Each row is a point on a tangle of strands that fork, close into loops and nearly touch. The rows are in no order.
In the rows, 128 means zero.
Two points are linked if the straight distance between their rows is under 170. Some points are linked to none.
Q_588: [216 134  92 136  39  95 166  76 155 171 178 118 162 154 123 129 102  90
 111 119 172 135  80 104  91 153 112 188 136 141 147 128 119 201 117 110
 147 146  53  94 138 140 157  90 123  91 150 110 134 154]
Q_236: [165 150 118  97 134 100 132  76 170 129 152 143 150 143 114 103 126  89
 113  80 131 129 117  94 120 167 135 147 162 113 145 122  81 171 138 136
 144 136 130  90  79 148 158 173 142  72 177  65  71 146]
Q_997: [118 162  98 137 162 150  82 151 172 148 138  91 145  80 170 126 119 140
 121 167 134  91 183 149 198  40  86 132  87  98 128  60 137  97 157 104
 156 115 165 215 140 114 119 111 118 110 136 138 101 140]
Q_384: [127 171 103 125 139 123 132 118 120  84 124 149 117 157 124 108 171  78
  69  65 165 114 139 128  80 202 176 128 164 113 157 123  87 140 139 129
 113 139 148  70 130  83 153 110 111 113  88  95  91  77]
Q_880: [147 144 150 235 120 111 158 150 170 109 157 135 136  82 125 132 122 129
 121  88 164 108  97 125 124 184 154 143  90 155 137 132 161 109 171 163
 102  76 167 104 150 152 101 131 123 129 115 125 115 113]
Q_709: [146 143 116  74 150 123  93 112 145  80 110 151 137 171  87 116 150  91
 114  87 100 125 127  94 107 145 138 123 166 105 129 134  80 154 140 118
 144 128 141  97  71 123 165 181 151  88 150  57  71 130]
Q_49: [ 89 131 117  85 151 120 135  87 127 106 100 186  95 155  69 113 159 124
  82 100 134 154 142 134  93 138 145  81 184 121 146 154  89 115  93 133
 166 142 159  84  53  96 139 192 146 173 118 104 146  71]
Q_511: [107  26 120  88 137 126  87 115 125  82  68 132 170 214 113 129 187 148
 165 111  36 144 102 122  91 111 131  88 125 118 130 161 131 129 137  96
 142 160 124 158  86 127 142 129 153 187 166 136 166 119]
Q_764: [144 134  88 203 121 129 153 102 161 172 201  95 165  93 122 104 120 108
 146 107 150  83 116 115  90 137 135 213  77 121 148  80 134 158 180 133
 138  90 128 144 108 136  85  77 116 153  93 105 111  84]
Q_622: [ 77 152 119 157 145 150 105 151 169 156 202 103 128  35 104 147 111 152
 131 135 147 132 118 131 154 117 111 145 108  97 134  82 136 129 181 120
 134  91 205 187 120 156 103 139 160 173  94 153 108 105]
Q_405: [114 157 117 183  97  99 158 157 114 136 178  87 103  53 161 129  99  92
 111 100 176  98  88 110 158 173 146 122 101 104 129  97 148 139 149 173
 108 161 135 103 204 115 156  99 106 125 104 217 145  98]
Q_539: [110  93 167  85 129 148 136 158  70 112 102 134 124 138 122 145 158 142
 141 162  62 173 139 127  97  93 144  61 166 122 136 185 147 103  57 134
 156 165 121 135 112 123 124  91 111 153 119 145 180 167]
Q_278: [117 132 134 103 149 174  95 170 126  91  92 138 129 148 117 171 149 143
 131 149 126 167 125 161 159 129 146 125 157 123  75 137  97 142 108 105
 146 117 137 135  87 127 142 181 174 124 106  80  68 130]
Q_932: [137 142 163 178 139 144 134 143 145  78 102 169 129 156 108 142 141 142
  90 104 156 153  91 174  81 173 176 136 113 154 128 161 131  97 125 143
 108 108 150  89 141 129 108 112 114 157  96 133 130  96]
Q_889: [150  91 115  76 140 102 116 124 117 113 117 130 152 196 117 146 181 128
 122 138 135 160 144 131 110 142 149 124 174 110  96 118  81 151 144 133
 115 146 138  87  79 109 136 128  99 171 114  94 104 102]
Q_809: [157  95 162 113 109 120 160 165 102  92  94 131 139 167 128 155 151 118
 122 132 139 172  83 156  76 152 170  80 131 146  90 165 136 114 105 150
  93 178 142  66 150 113 124 130  86 162 129 194 168 118]
Q_505: [182  96 124  91 111  81 128 130 107 111 139 130 152 190 148 128 139  85
 163 110 103  98 124 101  79 136 131 128 112 129 137 124 130 136 148 138
  87 134 110 101 122 139 145  87  78  91 140 141 170 128]
Q_127: [175 110 134 123  82 166 133  83 129 162 135  93 159 131 105 136  88 159
 184 176 111 170 121 131 153  77 108 178 125 161 156 160 113 160 109  97
 122 146  80 164 148 142 126 108 131 106 147  79 105 188]
Q_929: [137 169 101 145  81 122 122 101 179 197 214  64 148  37 120 133  60 125
 109 161 152 160  71 114 156 112 102 176 111  89 167 101 144 153 114 111
 193 161 130 167 146 131 116  86 144 121 155 166 141 165]
Q_801: [ 96 110 124 100 167 144 138 163 106  59  46 162 112 157 120 124 122 172
  94 143 144 118 130 149 136 132 129  51 132 129  74 120 128  65  83 138
 127 113 136  88 134 126 133 195 152 166 122 167 173 101]
Q_209: [107 105 124  88 175 117 110 155  71 119  76 128 121 165 166 103 137 127
 116 160 130  70 207 124 115  85 116 104 105 127  92  83 138  90 135 111
  96 114 109 127 136  98 129  96  96 137  92 155 159 123]
Q_781: [ 68 110 109  83 155 186 106  97  79 119  79 181 114 187  77 107 102 157
 111 138 105 115 169 135 102  78  90 146 118 147 136 136 119 109 146  83
 101 107 114 158 135 133 100 125 164 175  88 117 165 135]
Q_4: [ 79 144 111  82 151 159 136  90 123 151 117 189  67 132  82 130 152 141
  59 149 156 147 175 148 114 106 128  88 197 121 113 136  94 125  95 128
 165 126 148 137  56 102 130 187 144 173  81 119 142  84]
Q_632: [160 122  61 116  88  63 154  83 162 198 161  90 170 145 196 102 114 100
 152 127 151  66 135 118 115 125 105 164  72 126 139  92 147 128 153  97
 127 132  78 125 139 120 122 100 102 100 176 135 174 110]
Q_953: [120 165 149 145 134 151 103 122 159 165 184  88 116  32 116 124  84 136
 108 151 132 160 110 133 182 113 107 161 124  82 166  94 120 145 125 139
 173 156 165 174 145 144 115 110 143 101 146 156  95 163]
Q_386: [133 128 167 217 115 147 152 173 162 102 138 146 129 105 134 142 123 149
 105  97 175 154  80 167 122 202 172 123 114 171 117 149 152 109 140 136
  78 116 158  81 185 122 123 124 126 159 106 142  94  96]
Q_345: [136 102 139 156 151  84 151 142 138  79 121 154 136 133 124 117 117 151
 165 105  92  83 102 104 138 140 114 135  92 174 132 150 159  88 148 145
  90  81 138  97 141 164  98 175 130 133 167 124 192 126]
Q_479: [151 190 105 205  57  87 151 142 156 156 196  99 101  71 180 141 107  69
 100  75 178 113  74 115 137 179 144 120 120 100 151 111 155 163 128 154
 117 156 124 113 170 125 183  90 114  76 119 183 135 120]
Q_22: [117 131  96 102 128 129 119  68 124 170 120 127 148 158 124  81  77 134
 167 127 128  79 178 113 134  82  87 170  80 143 145 114 115 117 148  88
 126 119  92 137 146 137 125 132 142 115 155  91 126 138]
Q_182: [ 80  59 126  95 139 144  67 126 119 112  41 151 161 196 126 122 172 138
 157 118  33 113 143 111  81  68 120  76 117 120 152 165 145 106 152  74
 128 136 123 194 100 120 165 105 143 184 139 127 152 143]
Q_998: [152 164  90 154 115  79 134 144 156 113 149 102 115 108 168 119 107 101
 102  96 182  87 129 109 164 176 133  79 113  77 112  72 132 111 153 167
 117 112 140 115 157 155 157 141 110  62 149 160 118 145]
Q_794: [ 83 127 106 140 167 143 184  68 103 125 118 160 128 135  85 105 158 134
  87 120 171  96 171 133  86 149 137 163 140 149 152 125  97 109 149 137
 154 103 156  97 105 122  74 136 144 190  70 136 180  60]
Q_999: [127 127 105 166 128 158 143 120 134 167 166 135 141 120  93 120 120 146
 154 131 139 115 135 139  99 123 137 212 113 154 140 108 126 149 173 120
 102  85 129 147 127 134  61  95 117 181  87  94 114  93]
Q_667: [151 160 135  89  78 120 145 126  76 146 167 117 108 128 123 149 127  76
 160 139 102 128 125  81 102 114 140 136 157 107 148 170 128 174  75 151
 151 173  62 124 115 120 180  87 110  94 139 108 127 158]
Q_885: [161  89 155 131 119 110  84 119 130 119  77 119 173 185 160 119 148 127
 182 141  81 111 129 150  94  66 116 139  82 151 159 159 154 110 154  97
  79 116 109 158 124 126 142  80  96 116 145  98 136 156]
Q_486: [180 181 120 141  93 101 141 106 181 163 174 123 136 123 141 136 120  77
 120 100 149 141  98 105 115 154 143 141 141 115 139 142 123 166 124 140
 150 131 119 123  89 152 155 135 119  58 177  93  80 170]
Q_681: [133 140 130 143 131 120 128 157 157 145 138 105 141 112 152 139 108 150
 181 133 118 126 131 123 181 131 109 135 110 140  97 112 144 117 145 134
 127  94 144 144 129 149 100 171 132 125 160 121 117 131]
Q_398: [225  87 125 116  55  90 151  77 134 154 142  98 174 159 129 138 101 107
 148 140 146 150  87 108 109 130  85 162 129 168 149 130 124 190 113 103
 109 141  65 105 145 146 156  89  95  88 144 136 152 166]
Q_26: [135 131 196 164 114  89 141 105 126 135 136 149  97 100 120 132 133 125
 121 110 123 160  97 127 127 176 128 132 145 158 144 173 143 140 114 159
 117 134 143  88 135 137 116 134 123 121 133 129 144 129]
Q_42: [124 119 206 172 122  97 131  92 138 166 141 115  89  49 123 114 113 150
 124 133 110 166  97 121 167 149  97 148 153 143 155 147 145 154 108 161
 136 145 147 126 124 140  92 149 143 102 153 136 150 156]
Q_577: [ 81 153  98 118 168 169 101  98 143 183 138 154 105 108 128 112 138 129
  99 151 148  70 200 136 140  52 101 177 122 137 111  89 122 151 187  91
 125  86 146 207  90 110 118 132 146 137  70 108 116  98]
Q_277: [181 157 115 151  66 136 135 121 130 107 156 137 153 151  73 164  90  95
 150  84 131 147  75 102 119 162 117 161 117 168 150 175 122 148 120 120
 123 142 100  91 178 149 156 124 132 103 141 113 105 150]
Q_902: [121 135 122  72 139 115 121 119 101 187 137 104 138 122 172 113 142 119
 174 161  98 111 199  99 146  66 106 127 153 107 141 119 126 142 116 126
 148 151 112 166 111  94 136 107 103 118 149 112 121 139]
Q_310: [ 82  79 138 127 201  83 152  80 112 128  91 138 113 146 146  91 158 157
 133 141 116  59 175 142  90 113 104 133  99 152 153 125 151  88 151 111
  96  87 138 118 120 140  87 125 109 146 128 136 195 103]
Q_320: [114 107 155 124 125 142 143 193 125 126 110 109 147 119 155 162 161 179
 153 164 147 187 109 167 168 157 146 116 155 131  61 109 132 128 101 135
 131 156 159 108 101 118  89 181 154 182 133 155 139  85]
Q_925: [104 122 127 159 151 166 156 130 118 127 116 155 117 127 100 127 114 174
 137 146 140 119 132 159 111 133 127 163 100 165 120 127 143  98 155 126
  94  77 141 132 155 154  58 127 129 177  98 135 162 103]
Q_873: [176 123 130 167  97 157 137 174 167 139 143  68 171  93 163 160  95 159
 174 160 131 167 101 138 213 131 112 140 108 136 113 114 143 125 114 123
 152 129 121 160 142 145 113 149 146  93 164 118  96 170]
Q_457: [129  74 132  66 144 114 103 121 104  79  76 129 137 208 103 134 174 134
 111 139 114 179 127 145  89 138 148  73 160 103 106 135  89 129 101 125
 136 165 128  92  70 109 161 135 127 160 125 120 129 117]
Q_605: [143 152 136 166 113 154 145 202 112 133 166 136 113  81 124 160 111 125
 136 147 154 117 117 146 147 142 163 141  95 144 104 120 156 111 132 153
 103 104 112 138 198 143 108  97  98 149 101 169 113 123]
Q_366: [104 176 110 111 140 104 125 118 117 139 148 130  95 110 122 123 152  84
  92 104 160 120 152 111 121 179 147 105 165  90 110  98 103 155 140 149
 138 139 145 105 116  94 155 133 116 120  99 114  75  80]
Q_928: [136 104 151 129 109 115 132 198  97  50 100 133 140 130 132 157 117 149
 170 121  85 137  75 103 180 134 141  82 129 149 101 174 159  99  96 150
 109 137 116  99 156 150 144 181 159 119 161 141 160 168]
Q_620: [184 142  81 161  41  88 161 103 176 210 200  87 168 102 132 138  89 101
 106 109 187 154  62 100 119 175 111 161 135 130 133 104 137 186 131 120
 156 144  93 115 142 136 145  99 127 116 144 152 124 144]
Q_360: [ 91  94 122  71 136 153 104  90  61 149  87 131 145 174 107  85  93 156
 167 150 101 102 190 120 134  68  73 141 110 145 147 118 113 119 138  79
  96 147  92 139 160 123 130 106 146 151 120 111 137 151]
Q_50: [140 166  96 100 140 140  87 140 116  47  87 161 116 188  73 130 131  76
  95  74 112 104 128  90  81 148 145 110 126 104 146 137 106 106 141 119
 132 114 118 112 125 117 175 133 147  77 125  91  84 137]
Q_943: [120 123 154 107 124 149 138 128  82 162 146 133 106 123  98 145 145 141
 116 171 146 180 140 171 123 137 156 142 166 125 124 141 107 157  97 147
 123 164 110 113 141 118 110  85 104 178  95 133 108 121]
Q_246: [163 163 125 116  80 107 150 116 107 175 174  99 115 107 157 131 107  93
 145 146 126 117 130  90 131 117 118 151 128 104 135 130 141 162  86 152
 167 159  62 136 135 124 150  85 111  75 152 138 137 157]
Q_54: [ 94 131 110  86 167 133 135 137  98  82  76 162 101 149 100 123 121 138
  96 121 148  96 158 113 138 156 118  72 135 131  79 104 119  84 127 134
 129 101 144  86 151 111 139 185 141 143  99 144 142  92]
Q_784: [145 153 162 157 104 170 122 187 137 168 192 108 125  46 122 184 135 135
 140 147 140 195 107 152 178 167 151 142 149 122 145 136 120 149 112 125
 132 155 129 155 162 139 128 117 132 137 124 147  59 142]
Q_957: [118 158 139 173 116 145 121 151 155 189 215 130 122  57 101 157 134 126
 126 121 153 175 104 140 131 162 164 162 153 112 147 127 123 168 144 136
 124 135 145 150 128 134 122 109 134 178 106 120  46 110]
Q_316: [197  94 143 149 107  90 119 103 182 148 110  86 170 139 205 104 112 131
 152 151 125 123 121 145 154 103  94 128  89 135 139 123 150 128 124 109
 123 111 103 142 119 144 135 128 109  47 189 100 129 189]
Q_830: [148 116 137 147 151  84 132 168 134  90 106 112 117 127 177 123 141 132
 107 123 164  98 134 137 143 175 141  85 120 104  89  88 138 105 155 177
  87 101 155  98 146 140 128 140  95  98 130 165 134 127]
Q_810: [196 124 112 163  74 145 159 145 169 164 160  61 173  71 155 168  81 153
 143 166 132 174  99 115 209 113  87 139 118 148 142 122 153 118 100 112
 183 151 103 167 169 128 104 115 136  85 179 153 134 189]
Q_971: [124 185 111 223  89 116 148 130 161 154 218 103 112  76 173 129 121  69
  98  57 174 129  78 122 113 202 163 136 131 117 166 124 144 179 145 133
 103 154 144 117 160 108 177  76 121 103 100 147  74  94]
Q_455: [128 160 135 116 140 151 111 116 104 125 131 154 113 158  90 122 111 106
 121 128 135 119 150 124 102 124 144 174 117 123 127 127 103 149 135 127
 130 118  94 127 122 131 136  91 131 119  98  86  87 137]
Q_491: [158  94 141 139 111  89 118 155 139  75 117 141 144 148 145 132 108 135
 181 112  70 103  91  99 148 109 113 106 103 156 132 170 162 101 120 138
 110  98 117 121 139 166 143 160 126  94 181 118 173 174]
Q_237: [130 172  89  97 123 137 110 186  95  66 100 156 104 161  99 155 108  89
 131 108 116 101 135  89 123 128 156  86 123 112 116 138 129  88 130 135
 125  95 102 120 151 129 172 145 129  90 123 114 102 141]
Q_519: [ 72 198  82 110 135 180 153 156 100 124 135 196  77 112  98 159 136  99
  83 109 160 121 141 133 120 166 181 111 154 142 128 140 121 105 109 112
 140 116 126 116 150  76 136 151 142 192  61 147 119  44]
Q_392: [ 78  94 131 103 155 138 119  70 147 178 130 136 106 107 131  83 139 172
 147 140 103 141 156 147 155  70 101 172 166 131 127 134 103 175 157 119
 122 120 172 159  79 136  91 196 161 132 157  78 119 131]
Q_196: [116  99 148 130 183 164 140 178 109 113  86 112 125 112 161 128 140 194
  96 187 143 131 166 176 167 112 110 104 130 126  82  76 138  81 116 142
 122 126 146 134 162 116  75 123 111 161 119 189 152 121]
Q_473: [113 118 127 125 140 152 122 167 146 122 114 135 147 144 126 156 159 172
 122 142 164 164 124 169 151 166 137 121 163 128  50  98 106 139 128 120
 133 123 163 105  94 113 113 183 151 180  97 121  88  74]
Q_74: [ 75 145 119  96 147 190 152  97 108 158 119 183  77 128  95 126 132 160
  56 165 189 156 182 182 118 109 116  98 161 127 129 114  97 106  79 127
 146 129 125 148  84 122 112 156 134 193  68 171 163  77]
Q_143: [120 148 112 116 149 146  91 123 178 178 103 107 155  93 190 103 130 138
 149 145 111  99 191 154 187  29  88 124 107 117 127 104 133 109 144 100
 160 121 153 201 110 107 134 160 143  80 173 100  85 153]
Q_954: [ 98  86 141 110 181  96 166  67 106 114 113 150 119 146 102  94 149 140
 117 123 128  94 157 131  88 160 120 133 117 150 146 128 119 101 142 136
 123 110 147  83 112 137  86 135 124 159 119 138 193  87]
Q_425: [121 101 163 151 181 107 119 152 140 108  95  94 121 110 174 117 148 172
 103 158 155 128 142 166 161 153 118 107 117 108  80  81 138 105 138 158
 117 111 163 122 132 132  97 133 110 126 126 162 136 123]
Q_10: [ 83 180 118 162 129 158 167 150  99 127 155 172  88  98 116 138 126 104
 105  91 155 114 121 141 120 179 192 140 118 146 137 149 135 121 125 135
 120 127 120 102 181  93 125 103 131 174  71 150 126  58]
Q_550: [121 175  83 168 123  80 116 113 189 122 177  66 143  66 156 115  75 107
  84 121 186  99 101 118 158 128 119 108  69  58 133  66 141 111 154 146
 159 116 164 145 146 160 148 111 129  84 144 160 133 160]
Q_235: [192  73 159 115 103 104 142 156 101  81 114 125 152 178 127 154 147 104
 145 124 114 135  82 131  66 138 140 114 110 159  98 149 150 135 142 146
  67 151 133  85 162 138 125 109  74 125 131 185 183 134]
Q_461: [172 114 103 143  92 122 137  69 141 136 130 119 157 159 107  99  62 128
 162 127 137  96 117 115 119 123  87 179  61 174 144 121 133 117 137  98
 117 109  76 107 177 150 107 106 122 102 152 107 142 151]
Q_372: [101  67 155 110 137 158 122 142  95 102  70 139 137 172 129 122 148 170
 139 161  58 152 122 159  80  62 124  73 124 138 137 170 158  80  77 111
 128 148 118 150 122 148 106  88 116 183 125 165 202 158]
Q_772: [148  74 178 131 114 143 120 124 104 105 101  94 149 139 130 149 131 169
 172 164 105 207  75 164 169 140 127 159 156 145 120 163 118 176  88 125
 130 164 118 118 110 145 121 145 163 113 131  92 117 167]
Q_167: [ 68 122 129 127 165 186 147 105  92 133 100 173  87 132 102 112 108 178
  93 163 145 112 171 167 114 105 109 154 110 149 131 119 133  93 139 111
 105  81 120 160 147 153  67 125 148 168  76 142 174 118]
Q_218: [105 121 162  88 141 104 107 108  96 109 118 171  85 153  99 111 149  96
 115 124  83 125 132 103  57 125 153  97 153 104 154 173 128 138  95 145
 147 134 121 116  89 121 151  96 117 122 128 103 146 146]
Q_256: [ 97 179  94 112 144 147 104 119 120 196 147 132 110 110 164 108 129 105
 132 151 124  56 198 126 138  40 114 176  96 103 115  82 124 150 155 100
 138 113  94 198  91  89 141 101 136 135  99 109 124  94]
Q_621: [105 104 139  82 171 155 132 144  73 131  81 128 120 151 135 119 136 155
 100 181 151 128 190 158 127 107 115  99 131 131  83  89 120  93 106 126
 117 137 119 121 145 105  99 108 106 163  91 175 152 118]
Q_46: [147 144 142 134 100 142 143 211 110  93 119 109 140 107 139 190 119 130
 166 120 120 169  93 116 197 168 150  99 142 144 103 164 133 113 103 140
 119 147 118 109 157 136 155 177 151 101 145 130 100 154]
Q_770: [ 69 136 109 183 143 139 191  80 117 143 165 130 138  74  91 106 167 115
  96  94 172  98 147 118 106 179 158 172 153 128 173 121 104 136 179 143
 166 117 174 102 122 109  85 125 166 196  60 141 137  47]
Q_197: [172 169 124 186  56 139 144 158 156 146 180 125 146 109 123 180  99  96
 137  82 162 167  71 117 139 191 134 144 139 177 144 170 130 156 119 114
 110 145 109  97 172 137 169 129 128 104 138 118  62 142]
Q_191: [103 105 133 117 134 163 135 182 104  43  49 155 127 170 105 140 121 162
 110 128 110 152  77 157 118 112 160  42 126 131  96 163 141  63  66 137
 131 150 118 105 139 141 148 167 159 184 139 191 175 125]
Q_549: [137 134 143  93 155 186 106 158 137 123 108 113 134 116 149 153 135 146
 153 163  94 157 163 136 179  78 135 130 147 118 111 140 107 140 102 110
 162 127 127 180  86 128 144 157 165  73 141  73  66 177]
Q_910: [ 91 106 171 122 169 157 115 144  99  98  84 161  87 115 131 107 114 176
 110 155 100 131 156 152 154 109 119  99 140 120 121 144 136  89  87 144
 146 110 130 136 143 144 104 149 152 112 128 126 150 168]
Q_725: [ 76 103 107 112 176 148 121 103 158 133  97 159 125 145 135 112 161 185
 125 133 135  89 157 149 153 100  72 141 148 161  78 105 119 128 166  86
 131  91 180 151  81 122  98 218 170 152 102  98 157  76]
Q_378: [147 166 111 132 129  93 116 116 163 137 141 113 112 133 191  91 117  86
 109 130 147  68 177 115 127  89 138 114  81  80 120  87 140 115 136 135
 145 100 100 159 104 137 148  99 112  38 165 112 123 171]
Q_318: [141 206 118 163 121 136 126 127 143  96 150 155 111 138 129 124 147  59
  87  56 146 117 110 129  78 182 180 152 149 127 172 155 105 151 129 131
 114 131 134 101 130 109 166  98 117  72 117  73  62 118]
Q_530: [ 89 169 129  93 159 116 116 128 123 150 130 139  74  97 117 136 172 113
  72 145 150 129 172 126 126 137 140  85 177  96  93 101 112 133 123 147
 161 120 156 137  87  90 132 147 121 140  90 131 104  82]
Q_552: [144  83 148 130 140 115 159 153  87 123 113 103 137  96 157 112 102 165
 161 158  92 108 134 107 186 110  81 109 127 160 122 126 163  96 103 151
 110 142 112 111 193 137  93 135 105 116 164 171 176 169]
Q_859: [135 167 125 127  97 117 140 183 114  97 122 121 103 129 149 172 130  92
 132  92 137 156 100 116 151 196 157  67 166 139 123 166 124 114 113 135
  88 160 133  82 170 108 177 162 120  88 146 136  90 133]
Q_769: [179 159 102 158  61  91 151 132 145 179 187  80 130  92 174 137 103  90
 123 129 162 118  99 110 137 139 115 144 107 101 124  98 153 155 114 151
 153 146  93 133 151 133 140  81 100  78 146 175 157 147]
Q_952: [128 156 138  74 151 147 109 143 130 129 118 118 103 109 136 134 134 110
 132 147  96 138 166  98 142  97 140 101 168  99 112 141 107 140  95 130
 169 130 125 151  83 122 171 163 145  55 158  79  59 180]
Q_607: [120 144 162  87 115 135 123 145  76 120 136 147  95 137  97 160 157 102
 141 146  74 155 124 105  82 108 164 106 168 114 147 200 136 145  74 145
 147 156 106 138 106 124 159  85 115 124 122 109 127 163]
Q_114: [ 63 183 107 164 125 123 184 146  89 118 155 136  70  69 144 123 117  88
 111  86 154  85 118 106 157 179 175 105 113 123 126 126 140 117 141 160
 115 139 124  97 203  85 144 128 130 154  92 184 148  57]
Q_340: [124 117 101  92 132 132  90 126  97  39  83 159 117 198  55 113 149  82
  86  54  86 109 110  88  67 176 145  88 130 101 162 141 115 102 135 127
 136 145 119 103 153 109 167 115 142 115 134 141 129 122]
Q_701: [168  73 161 126 162 107  99  91 142  66  99 142 161 199 110  95 148 132
 106 103 120 129 114 147  84 170 125 161 104 133 142 118 100 127 162 122
  99 115 139  92 109 142 117 108 118 111 126 102 134 121]
Q_723: [130  67 141  56 126  92 122 109 101 137 119 120 156 155 132 127 141 131
 195 137  53 144 126  93 135 114 105 106 160 135 148 168 123 149 112 120
 128 155 124 121 100 129 151 144 121 142 164 101 158 149]
Q_168: [153 100 125 129 124 113 131 147 136 145 146 107 164 144 129 149 151 142
 134 126 164 176 112 138 132 188 146 139 174 120  89 104  95 169 150 147
 107 151 151  78 115 120 127 138 106 173 112 113  66 103]
Q_933: [107 172 101 101 132 106 121 101 128 205 165 103 122 107 183  98 135  99
 160 149 109  77 179 109 128  51 118 164 114  88 139 100 132 157 134 131
 159 143  96 182  90  95 138  93 113 119 147 112 132 112]
Q_432: [158 154 130  87 125 113 110 139 124 115 117 108 113 148 166 116 125  90
 124 138 125 105 177  92 120 115 137  82 140  77 125 109 118 123 109 131
 140 130 100 135 103 133 177 121 116  23 156 100  89 185]
Q_274: [120  50 111  91 131 140 109 117 123  70  68 134 157 224  85 136 184 151
 132 118  90 182  89 150  85 116 150  73 140 105 114 147 108 125  96 121
 164 181 116 133  58 125 147 141 153 205 151 157 158  99]
Q_931: [103 132 147  96 149 110 125  77 115 106 120 184  90 152  64 107 160 113
  86  93 108 152 124 123  69 139 166 119 175 118 173 186 101 141 103 148
 153 148 146  91  80 109 136 134 138 156 133  91 137 114]
Q_864: [ 82 131 115 129 165 163 103 103 177 167 139 133 122 101 127 109 136 166
 125 134 131 112 163 152 165  83  86 156 134 134  87  89 107 155 183 102
 135  90 186 185  93 135 103 188 160 137 108  96  97 108]
Q_981: [ 85  70 155 122 165 114 126 110 111 129  73 145 121 161 146  96 153 179
 150 154  78 111 137 167  78  77 101 114 114 157 152 156 160  84 110 105
  89 113 135 130 119 140  85 119 109 170 136 139 208 130]
Q_674: [182  81 144 105  83 140 131  74  96 131 117  91 162 149  88 137  89 144
 176 157  99 167 100 110 136 106  79 155 129 168 151 160 119 169  99 109
 113 163  73 119 169 151 142 103 126 119 135 115 134 188]
Q_720: [182 100 190 203  85  84 140 126 154 148 130  83 126  53 145 132  99 142
 120 130 142 167  61 121 184 165  66 143 139 166 138 109 158 160 113 151
 113 131 126 108 154 141 113 135 115  98 146 178 149 158]
Q_594: [145  95 168 155 124 125 127  90 127  76  97 163 134 180  73 123 154 152
 104 103 112 169  72 165  54 142 141 129 119 156 149 174 126 111 109 141
 121 148 139  86 122 142  98 110 122 178 126 150 177 108]
Q_301: [ 95  96 126  69 143 113 122  96 113 159 130 155 123 153 114 119 148 151
 171 139  82 143 157 117 128  85 112 138 180 133 134 160 112 150 135 123
 126 131 146 135  85 121 107 165 132 175 147  78 145 126]
Q_29: [158 123 102 114 104 145 127  98 146 150 151 129 169 162  88 133  97 141
 184 125 113 156 116 110 141 110 123 187 139 150 138 149  96 159 150 111
 127 128 116 130 118 152 119 152 143 145 151  61  93 142]
Q_814: [ 62  82 130 108 164 153  96 124 134 110  60 176 117 160 165  99 147 183
 143 144 100 111 143 182 130  59  94 129 133 145 111 144 146 114 118  83
 130  94 158 162  72 128 102 201 180 138 127  95 172 115]
Q_186: [137 125 116 157 163 133 106 170 146 144 112  75 152  98 191 120 126 161
 138 174 126  95 173 157 187  72  87 132  90 119 127  69 156  91 155 126
 117 111 147 184 159 113  93  92  87 116 144 151 117 140]
Q_260: [123 119 166 117 124 133 165 198 109 108  97 123 131 117 155 158 152 152
 131 148 142 184 109 156 150 158 168  69 153 140  79 138 138  95  83 154
 121 175 149  79 130 102 115 173 127 167 139 185 153 103]
Q_417: [119 127 181 166 122 177 120 116 156 164 162 113  90  32 113 115  99 168
 130 156 109 177 108 154 184 109 106 175 137 121 162 129 130 152 125 135
 142 137 152 183 137 154  70 143 158  93 157 131 112 172]
Q_548: [109 128 122 132 178  96 114 146 110 147 105 100 124 130 192 106 155 126
 130 157 139  58 197 141 126  83 113 132  92 125 105  75 156  98 159 131
  98  99 123 157 136 110 111  84  83 127 110 152 149 109]
Q_420: [ 97 174  90  81 151 138 117 152  96 103 107 174  87 137  97 139 113  97
 113 119 122  78 165  83 135 122 132  97 136 123  93 114 127  97 130 132
 145  81 118 128 137 111 144 166 137 119  93 117 122 101]
Q_390: [131 163 165 175 106  80 143 130 143 127 146 141  91  99 153 135 130  94
 106  72 147 144  94 111 145 206 147 101 153 145 149 159 142 137 128 153
  99 146 143  83 155 116 153 142 120  92 136 139 118 124]
Q_852: [159  96 136 126 123 124  75 133 130  56  88 135 147 214 119 131 138 107
 145 105  71 110 121 101  84  95 137 103  83 118 138 154 136 108 154 110
 112 114 101 159 125 150 173  80 122  87 147 116 127 179]
Q_203: [184 133  88 107  91 130 131 124 129 113 155 127 191 181  74 145 109 111
 173  90 112 141  97  81 115 145 129 179 130 152 144 148  99 146 149 124
 127 140 113  98 139 138 130 126 119 142 144  95 112 129]
Q_123: [146 165 106 176 128  92 116 108 206 155 172  79 132  83 171 108  97 107
 105 134 154 104 123 128 147  96 126 135  64  93 129  92 155 122 147 141
 157  98 150 175 121 160 119 105 111  74 173 129 120 173]
Q_544: [159  93 122  66 101  91 132  84 113 182 128  94 178 150 171 114 126 121
 192 157  96 125 154  94 135  79 100 126 145 129 173 152 123 150 113 108
 131 165  87 143 112 117 168 110 106 111 176  95 135 163]
Q_221: [ 90 155 133 179 142 160 111 176 160 153 208 135 113  32 112 155 134 127
 109 117 173 141 105 152 130 165 166 132 103 102 147 102 146 126 160 120
 126 100 174 173 154 135 128 108 153 189  70 166  69  84]
Q_187: [101 175 113 145 132 142 117 143 156 165 180 106 114  60 116 142  91 131
 141 131 139 125 136 113 178 123 115 144 113 105 117  97 133 123 148 135
 154 110 155 174 144 152 113 144 143 133 133 145 100 124]
Q_337: [117 101 134 115 161 143  61 127 125  78  57 169 132 214 106 120 146 119
 109 115  72 115 145 114  65  82 141 119 103 122 136 149 134 106 153  93
 124 102 117 173  91 121 146  85 138 145 119 115 139 152]
Q_449: [144 142 122 226 111 117 159 103 159 141 180 107 140  80 121 108 103 105
 122  97 176  92 101 122 109 174 133 175  70 130 147  99 147 138 169 151
 130  93 135 121 150 155 108  88 122 115 102 129 110 110]

A tip is a point with one link. Name the tips that can be reached along the links from each point below, in the order of the rows.
Q_925 -> Q_461, Q_594
Q_801 -> Q_486, Q_191, Q_340
Q_46 -> Q_929, Q_345, Q_784, Q_810, Q_720
Q_182 -> Q_505, Q_885, Q_143
Q_725 -> Q_814

A piece is two or more points that can be reached from each other along the links. Count, over all rows, the pieces, the separate loops (a circle has one, a figure eight two, a Y none), the forks (points with three links) and the tips (points with one).
pieces -> 6
loops -> 1
forks -> 10
tips -> 20

Name the points in between on the shortest way along the links from the first point to the second, in order.
Q_998 / Q_997 -> Q_830, Q_425, Q_196, Q_621, Q_209, Q_548, Q_186
Q_246 / Q_954 -> Q_667, Q_607, Q_539, Q_372, Q_981, Q_310
Q_310 / Q_203 -> Q_981, Q_372, Q_539, Q_607, Q_667, Q_246, Q_769, Q_620, Q_588, Q_398, Q_674, Q_127, Q_29
Q_810 / Q_46 -> Q_873, Q_681, Q_187, Q_953, Q_417, Q_42, Q_26, Q_390, Q_859
